Each row is a point on a landscape with many peaks, with its height.
From any point a climber takes the steepest step (rise divided by distance) to one of its 5 nearest points. It stops when none of these is higher. Distance is the straight distance between rows; heights are no part of it.
J_61 (h 5.78): [  9   1   3  17  -6  27 -29 -40  40 -15 -59]
J_33 (h 6.45): [ -6  17  20  14  10  41 -30 -45  36  -6 -79]
J_127 (h 5.86): [ -3 -36  21 -29  30 -77  48 -10 -34 -26  21]
J_444 (h 7.28): [ -2  22  30  17   1  44  -4 -42  -7   6 -82]
J_165 (h 6.49): [ 37 -41 -18   4 -14 -62  37  22  -7 -13  40]
J_23 (h 4.72): [-14  -9   9  -4 -10  46 -35 -30  26   3 -27]
J_214 (h 6.46): [-13  20  11 -32  21 -11  14  33 -61  28  55]
J_626 (h 8.12): [ 25  31  -5  30 -10   8 -20 -16  14 -32 -88]
J_716 (h 8.06): [-25  -6  10 -31  36  52 -31 -23  74   8 -20]
J_221 (h 8.28): [ 36 -41   5   7  -6 -83  41  -2  -9 -26  17]
J_113 (h 7.41): [ 18  39  24  14   6  17   0 -44 -23  -1 -85]
J_167 (h 0.48): [-12 -19 -33   6 -13  28 -29  25  66 -13  32]
J_824 (h 6.76): [ -7  11   2 -28  -4   5  11  13 -41  32  26]
J_786 (h 6.07): [ -7  25  -6  -9  19 -29  26  43 -41  11  76]
J_978 (h 1.84): [-40   1 -14 -20  13  54 -32  19  38   9  17]
J_892 (h 3.07): [-12  -8 -28  12 -26  11 -12  43  10   2  52]
J_80 (h 7.24): [ 12  -2  20 -15  -4   5  21 -13 -41  20 -13]
J_845 (h 3.38): [  8 -37 -30  19 -32   0  -9  20  27 -10  27]
J_269 (h 5.66): [-28  62 -11   4  34  -9   9  44 -64  21  69]
J_534 (h 7.40): [  7   8  27 -27  16  -3  23 -29 -49  25 -31]
J_55 (h 5.68): [ 10 -14   0  -1 -28  -9  19  -1 -18  11  19]
J_778 (h 4.25): [ 10 -14 -34   8 -20 -20  10  46 -10   3  68]
J_565 (h 3.70): [-21 -12  -5  -1  -5  48 -34 -14  43   3 -15]
J_346 (h 5.01): [-32  -4   7 -21  19  64 -26 -13  42  18  -9]
J_377 (h 4.02): [-42  20   9 -15  18  76 -33   2  11  23  -2]
J_258 (h 6.15): [ 38 -18 -16  31 -26 -55  15  -6  10 -22 -26]
J_527 (h 7.44): [ 11 -33  -1 -22   8 -69  34  18 -34 -10  53]
J_288 (h 5.21): [ 25 -21 -12  23 -32 -13   1 -15   9 -10 -21]
J_947 (h 4.49): [ 12 -20 -19  -4 -28 -10   3  18  -7   3  35]
J_649 (h 4.51): [-15 -27   0  -5  11  35 -45  -9  87  -3 -11]
J_309 (h 7.26): [  8  43  12  31  -5  21 -30 -31  29 -27 -99]
J_761 (h 7.10): [ 11  -6  23 -13  22 -49  39 -24 -39  -6 -15]
J_667 (h 6.41): [ 13   2   5   8 -31   2   7 -17  -2   6 -38]
J_889 (h 5.64): [ 39  -5  -3  23 -28 -32   7 -15   5 -18 -53]
J_364 (h 2.68): [-21   5   2  -8  -8  43 -22   3  -4  19  10]
J_756 (h 5.62): [-31   0  21 -21  30  81 -34 -24  45  18 -27]
J_954 (h 5.07): [  2  -7 -10   2  -6 -41  24  47 -39   3  67]
J_340 (h 4.93): [ 19  -3  -4  26 -23   5 -17 -30  38 -20 -40]
J_958 (h 4.88): [ -3  17 -44  26   3 -35  14  69 -24   0  90]
J_458 (h 6.89): [ 39 -22   0  12  -3 -95  41  -9 -11 -36  -5]
J_739 (h 3.93): [-28  17 -19  -2  -4  37 -12  32 -22  19  42]
J_909 (h 6.24): [ 40  14  18  16  -8 -38  27 -25 -18 -14 -56]
J_882 (h 8.02): [-14 -21  38 -28  59 -64  48 -22 -51 -34  28]
J_569 (h 0.97): [-24  -4 -24  -8 -16  36 -19  21  16   1  29]
J_36 (h 5.52): [ -2 -23   6 -22  26  23 -48 -23 111  14 -22]
J_663 (h 5.39): [-14  38 -33  17   7 -29  16  61 -30  -6  74]
J_722 (h 4.97): [ -3  -9   8  20 -10  27 -26 -30  41  -8 -36]
J_275 (h 5.02): [-28  47 -18   0  11  35   1  40 -37  26  49]
J_709 (h 7.30): [ 15  12  19   6 -11   7  17 -35 -25  12 -43]
J_779 (h 7.15): [ 22  24  -5  36  -1   7 -46 -17  57 -47 -79]
J_832 (h 3.37): [  3 -23 -12  19 -38   7  -2  14  11  -1  10]
J_331 (h 7.25): [ -3 -16  37 -38  42 -50  44 -10 -57   2  18]
J_995 (h 7.64): [ 11  28  29   3   6  27   7 -46 -31  16 -76]
J_384 (h 4.45): [-10   6 -38  22 -15  -4  -5  55  -9   1  70]
J_714 (h 6.79): [ -3  -6  23 -35  20 -42  36  15 -46  11  47]
J_154 (h 6.48): [  0 -12   3 -23  -4 -23  24   9 -44  19  30]
J_990 (h 5.45): [ -7 -10   9  -6  12  32 -45 -42  82  -8 -58]
J_567 (h 5.80): [-13  18 -12  -8  -3   1   6  38 -35  19  47]

Two climbers start at each pair of points below. Name the first point that both come to, or write -.
J_667 and J_55 -> J_995
J_978 and J_377 -> J_716
J_80 and J_340 -> J_995

Call two points neighbours if one is among the 5 nearest of the other. Go from one point of each pair to the other, from neighbour to neighbour, staying as high as possible. Name the lowest point that can't be avoided.
J_527 and J_626 -> J_761
J_882 and J_221 -> J_527
J_527 and J_716 -> J_990
J_995 and J_626 -> J_113
